Each row is a point on a tangle of strands that fork, close into loops and nearly touch. The rows are in no order.
Two points are linked if the straight distance between their rows is under 40.5. Some points are linked to none.
K_672: [  8   2 -13   5  11   3   4  -9  -8  11  16  -9 -15   6   8  -1   3 -11
   2   4   2 -15]
K_845: [  5   0 -17  14   6   5 -10 -17 -15  -6 -10   6 -13 -12  18  12   7  -4
  -7  12   1   3]
K_419: [ -4  -9   2  -9   5  16  -7  -3  -3 -16   2   2   8  11  12   5   2  -4
  12   0   5 -13]
K_684: [ 14  10  -8   2   1  11  -4   5   6  -6   8  -2  -7  -1 -15  -4  14  -5
  14  -4   6   5]
K_463: [-12  -2  -9   3   7   2 -12  -8  14  -5 -10  15  -9 -14  11   2   9   3
  -2  -5  11   9]
K_239: [ -1  -5   7  -3  -1   0 -15  -8  -2 -19  -6  -8   9 -14   0   7   2 -10
  -5  18  14   9]
K_454: [ -8 -11  -7  -1   0  -1  -9 -11 -13  -3  -1 -12   4 -17  16  -5   8  -2
  -3  15  15   3]
K_501: [  8   7  -5  -1  12   1 -17   8  -6  -3  -3  -7 -15  -6   1 -12  -3 -15
  -2  14  14  -1]
K_490: [-11 -14   4   8   3 -17   8   4   7   0   9   7 -15   4  11   5  11  -7
  14  -5   4  -2]
K_383: [ -5  18  -3  -1 -13 -10  -1  -5  -3   6   3  11  19  -8  10   4   9  10
 -13 -10  -4  -2]
K_743: [ 4  7 -7 -6  7  8 -6 11 -8 10  1 -8 18 -4 11 -3  6  3  0 -2 14 -4]
K_167: [ -1   8   0   0  10   7  14  -6  11   4   2   2 -10  -8   1 -10   5 -12
  -7 -14   5  14]
K_614: [ -8  -2 -21   9   4   2  17  -3 -14  22   7  -4  -7  -5  18  -4   3  -7
  -1   4   8  -9]
K_545: [-18  20 -18   3   3   0   9 -12   0   6   6   7  -2   3  11  -4  14  -1
 -18  12  -3  -5]
K_412: [ -7  -6   9 -10  -4  -4   2   9  13   2 -19   6  10  -1   2   5 -20   4
 -10   4   5  -5]
K_546: [ 18 -17   8  -2   9   8  -2   6   5   0 -11  -9  -1  14   7   1 -16   8
   8  -6  -8  -9]
K_437: [ 15   4   8  -2  -3   0   0  -9 -13 -12  -3 -17  21  -8  -7   0 -11  11
  -3   1 -11  -7]
K_659: [  7   3 -14   0 -10   6  18 -14  12   6  -9  -2   1  -2   5  -6  -1  -1
   0   4  -1  -5]
K_462: [ -1  -9   3  -1 -18   0   9 -12  10  -1   8   1   1  19   0   5  -1  13
   5  -4 -17 -13]
K_547: [  5   2  11 -10 -12  11   8   4  -8  -8 -14 -10   2   3 -17   0 -21  11
 -12  15 -16  12]
K_792: [  1  -1   1 -14 -10   6 -11  11   8   6  -9  10   1   2   2   9 -12   2
  10   1  -3   5]
K_971: [  8   0   7  -5  -7   5   1   8   8  16   6 -11   0  13 -25  -4  -5  20
  -1  -5 -18  11]
K_475: [  2 -11  21  -2  -1  -4  -4   2   0 -13   3  -5   0  -1  -3   9   4  -4
 -10   2  11   9]
K_773: [  0   9  -5  -3 -15  -3 -14  -8  -8 -17   3   2 -19 -14   1  -7   2   3
  16  -1 -10  -2]
K_424: [ 11  12  -3  -1   6   4 -19  -1   3 -19   1 -18 -12  -3  -6 -13  -8   1
   0  11   3  -4]
K_365: [  8   3  17  -2   2  -3 -15  -4   5  -7   9  -3  -1   7   0   7  -5   9
 -14  -7  -8   1]
K_343: [  9  11   6   0  -7   5   3 -18  -3 -21  -8   2  -5 -12  -7   1  -8  -8
  -9   1  -4   5]
K_687: [ -4   3   5  14   0 -16  35  18   6   8   0  -1   3   9 -12  -1  -7   6
 -18  -4 -11   7]
K_359: [  8  -4  -8  15  17 -12 -16   4 -15   1   0  10  -1  -9   6   5  20 -14
   9   3  13   0]
K_625: [  6  15   4  -2  -4   0 -24  -5   2  -6   3  -3  -3  -5  -5  -7 -14  10
  -5  -9  -4   4]
K_908: [  1 -10  16   5  20 -10  18  23   1   1  -1   3  12  10 -18   7   6   6
   1  -3 -12   3]
K_22: [  6   0 -10   2 -17 -13  -3   1  -1  20   7  -7  -8 -11   3  -3   1   4
   1   6   2  -6]
K_327: [ -5 -12   0   5 -10 -17   5  -8   7  -4   3   8 -14  -9  -3   2  10  -2
  15   5   3  -6]
K_777: [  1  -3   0   5   9  -5 -15  -9  13   6  13   1  -3   1  -6  15  12 -10
   0  11   5   1]
K_372: [  2  -9  -2  -8 -13   5  -8  11   2  -3  -9   4  12  -9  -7   3  -1  -1
  19   0  11   6]
K_916: [  0  15  -8  17 -17 -10  32  10  12   4   4   4   5   9  -2   3   2   0
 -11  -9   0   8]
K_539: [  3   6   5 -11   5   3   0  19   1  18   6  -7  18   9  -2  -1  -7   6
  -2  -8   3  -7]
K_369: [-25  -5 -10  16  11   0  14   3   5   0  19   4   6   2  15  10  11  -8
  -3 -13  17   8]
K_67: [  6  10   5 -11  -4  11  -7 -18  12   9   6   0   1   6  -9  -3  -4  -5
   5  -6 -23   8]
K_644: [ -2   5   2  -5   0   1  24  -4  11   0 -11   4   9   6  -4 -10  -8   1
  -3  -6 -15  -6]
K_284: [ 11 -23   3   1  14   7  -3  -3   6  -6  -4  -4   5  13  12   5  -3 -10
  12   0  12 -10]
K_364: [ 16  -8  18  -8   3  -6  -5   9 -13 -11 -13  -7  17  -8   3   2   0   4
   4   2 -10   0]
K_45: [  8  -1   2  -5 -11  -1  -5 -10  -4   0  -4   2 -17 -15  10   2   1  -7
  11   2 -16  10]
K_600: [  6 -10   6   5   3  -5  12  10   1   9   5 -12   3   9 -24  -9  -1  31
 -12  -4 -16   6]
K_299: [-10   6  -5   1   9  -2   3   8  15   1  -6   6  -6 -11   5  -8  12  -7
  -9  -4  18  12]
K_836: [ -2   5  14  -7  -4   4   4   7 -14  -9  -7   4  11   6 -18   0 -10  25
 -18  -4 -23  10]
K_707: [  2 -17  14   1   4 -15   8   9   1   4  -1  -5   4   2 -15  -9  -3 -11
   8  -1  17  -6]
K_840: [ 11  -2 -15  11  -8   2 -18  -8  -7 -12  -6   2 -10  -6  12  14  -3   0
   1  10  12  -2]
K_95: [ 10  12  -4  -6 -26  -7  -6   2  -2  10  -1  -7   2   3   1  -4  -4  14
  -6  11 -15  -4]
K_799: [  4  -5  10  -6  11 -11 -22   1  -8 -16 -10 -13  22 -11   6  -3   1  -5
  11  10   2   4]
K_443: [ -2  12  -7  -4  -5  12 -15   0   8   5  18  -2  -6   2  -4  -2  16   9
   4  -5   1  11]
K_604: [ -2 -12  17   0  13  -6  10   1   3  -3 -13   3  -7   5 -15  -6 -20  17
 -21  -6 -11   2]
K_36: [ -3 -20  13 -15  -4   6  -5  12   3 -14 -19  -7   5  -1  -9  -8  -7  -2
  16  12   4  10]
K_997: [  6  -6  -2   3   3  -2   3  18   4   2   0   3 -11  11  17  10  12  -8
  10  -2   3   4]
K_127: [ 18   0  -9   3  -7   5 -16  -5  -6 -17 -13 -11   7  -8   9   5 -15   4
  12   5   6  -5]
K_140: [ -8  11 -12  -1   0   7 -16 -12 -18  -1   7  -1 -11 -23   1 -15   3   1
   5  -5   1   4]
K_815: [-10  10   0 -10   7   2 -10 -16   0  -7   6   2   7  -9   4   2  15  -5
   5  15 -12  -7]
K_200: [ -3   8  -1  -1  -7   6  16   6  15   6  -9  11   9  20  -6  -9 -12  11
  -5 -25 -12   1]
K_335: [-14  -4  -7  -4 -20   7   4  -9  -3   4   7   9  -7  -5  10   0  -6   4
   3 -16   9   2]
K_292: [  2   5  10 -14  11  10   7   7   6   0 -10   7   2  11 -11  -8 -17  -1
  -1  -1 -20  -9]
K_27: [ -1  -6  10 -10   2   4  -4   8   7 -12  -8  -6   0   4 -20  -9 -10   9
  10   7  -8  -6]
K_230: [  6  -7  -2   6   4 -14   5  10   6   8  -3  -7  13  -5 -10  -2  12 -12
   6  12  20  -3]
K_493: [-14  14 -11   1  16  20 -16  -8 -16  -1  12   6  -9  -6  -1  -3   0  -6
  -7  -5  11  -2]
K_73: [ 11 -14  20   3   5 -12   3  13  -8  -7  -4   2   2   4  10  10   6  -7
   0  -2  -3   0]
K_150: [ 12  -1   6  -6   1   4   4   8   3  20   6  -8   0  17  11   2 -14   2
  -3 -12  -7  -5]
K_548: [  1  -8   5   2  -3 -10   5  19   9  -1  -1   0 -12  22  13   6  -3   7
   2   5  -1 -17]
K_898: [-18  16 -19  11  -1  -5   9  -6  19  13   9  16  12  12   2  -1   0  -4
  -5 -17  -1   0]
K_44: [  5 -11   3  -2   5   6 -10   0 -13 -16  -8   7  -7  -3  11   7  12 -21
  13   0   8  16]
K_683: [  4 -14   6   2  -9  -7  11  17  -6  -3  -3 -11   1   0   1 -12  -1   8
   7  -7  18  -9]
K_363: [ -2  -6 -13  -2   5  -2 -30 -11 -15   5   2 -12  -2 -12   3   2  -9 -15
  24  17   3   1]
K_677: [ -5  -6   9  -1 -11  -4  10   9   2   3  -2   7  13  17  -8  14 -18  12
 -12  -1  -3  -9]
K_980: [ -4  -2  -3  -3   1  18  -2 -10  -7 -18  -1  15  -2  -2   7  12   6 -10
   8  -8   5   1]
K_983: [-10   7  14  -7 -17  -9   9   4  -9  -1   5  16   2  10  -6  11 -11   2
  -5  -4  -8 -12]
K_673: [ -1   7 -11  -6 -12   9   1   3  17  16  -9   6   2   5  12  -3  -6   2
  -9  -1   4  10]
K_961: [ -6  -2 -20  15  -5  -9   1   7  -4  24   8   1  -8  -5  11   5   8   3
   4  -1  14  -2]
K_649: [-15   6  -7   3   3   5  -9 -12  10  14  21   5  -8  -1  -5   8  15  -6
  -2   0   2   9]
K_582: [ -4 -17  -3  -1   0  -8   3 -13   3  -2   0  -4  -7  -5   1  -4   7 -20
  15  22   7 -10]
K_241: [ 12   2   5   0   1 -11  -3   2 -15  -1  -1  -7 -16 -17  -1 -11   6 -15
   6   4   2   7]
K_788: [ -1   7   9  -6   9  -9  -4 -12 -11  -1  10   7   6 -12  -1   1  10  -9
   6  -3 -10 -11]
K_995: [-11   0 -20  20  11   8  -3 -11  -1   6  -6  13 -14  -4  18   7  12   7
  -9  -3   5   4]
K_754: [-20   6 -16   1  10  11   2   6   7  17   4   7  -6  -5   2  -1  16  -9
   4   7   7  11]
K_201: [  0 -16  23  -6  17  -7   4  10 -11 -14 -14  -1  -5   4  -9  -6 -14   3
 -14   5 -10   1]
K_380: [ -7  -5  16   7  17 -10  27  12   2  -1  -3   6   7   7 -16  -1 -12   5
 -14 -17  -6   1]
K_562: [-14  -7  -9  -3  -1   0  -5  13 -15   9  -5  -1   8  -6  22   2  13  -2
   2  15  17   0]
K_157: [  3  10   5  -4   9  -4   4 -11   3  11   5  -2   2 -18   3 -10  11  -3
  -9  -7  -7   8]
K_636: [  5  -9 -10  -5  -1   1 -11 -19  -1  -3  -7  -9  -2 -13  -4   0 -11 -15
  26  14  -1  -1]
K_313: [  3  -5  10  -4 -19   2  13  -7  -8  -7   8   3  -3  11  -9  10  -6   1
  10   0 -11 -10]
K_367: [ 14   5   4   6  -2   6   6  10   4  -7   5  -3  -2   5 -30  -1   2  -1
   1  -4   7   5]
K_458: [  6 -11  10   8  -5  -8  15  14  -1   1   3  -8   8   8  -3  -4   3  26
  -3 -19  -2  -2]
K_347: [ -4   7   1   6 -10   3  20  12   9  -1   9   1   0  13  -9   1  -2   1
  -3  -6  12   3]
K_952: [-13 -10  -9  15  16   0  -3  -1 -16  -2  12   6   1  -1   8   6  21  -7
   7  -7  18  -3]
K_869: [-17  14   1  -7   0  -1   0  -9  12   2   5  15  21   6   4   1   3   6
  -7 -15  -8  -7]
K_934: [  9  13  -3   5  10   3   9  -3  -3   5  18  -5  -2   8  -2  -1  -5 -15
  -6  -7  12 -15]
K_253: [  6  13 -12   5  -7   3   5 -24   2  -1  -5  11   3  -9  -1   6  -1  -9
 -11   4   0   0]
K_138: [-21  -7  -7  14  19  18 -19 -12 -23   0  10   4  -9  -4   4   7  15   1
   0  -1   7   2]
K_422: [ -2  11  -9   7  -9  -3   8 -10  19  12   3   8   7  27  -8  -3  -8  -1
 -10 -20  -9   2]
K_789: [  7   1  10  -5  -9   3   6  -1  -4 -20 -23  -3  -3 -13 -12  -4 -22   2
  -6   6  -9   8]
K_72: [  2   2   6  -7 -17  -7  11  19   2   3  -3  -8  -5   7  11   0   4  12
  -8  13  -6  -4]
K_970: [ 10   8  11  -6   5   6  -1  -4  13   9  -1  -7  -4  14 -23  -9 -15   3
 -10   2 -24   8]
K_240: [-11  13 -17  -2   9   6 -13  -6  -1   6   5  -5   1  -5  14  -9  16  10
  -4  17  -3  -9]

A fork is a point with three links, a tip a point with one. Leave the first point through the second and follow the links. Name the first fork or tip that comes.
K_424 / K_501: K_952
K_934 / K_672: K_997
K_493 / K_140: K_475
K_562 / K_743: K_44
K_44 / K_980: K_239

How many points has the smallest loop of links through each point below? Write - if it is on no loop.
K_659: 8
K_971: -
K_364: 5

Name the points in between on the shortest way along the links from the first point to the second, in order.
K_369 / K_980: K_952 K_138 K_493 K_140 K_773 K_45 K_241 K_501 K_424 K_625 K_365 K_475 K_239 K_454 K_562 K_743 K_539 K_150 K_546 K_284 K_419
K_845 / K_347: K_995 K_463 K_299 K_754 K_649 K_443 K_684 K_367
K_840 / K_240: K_845 K_995 K_463 K_299 K_167 K_157 K_788 K_815
K_547 / K_27: K_789 K_343 K_253 K_659 K_644 K_292
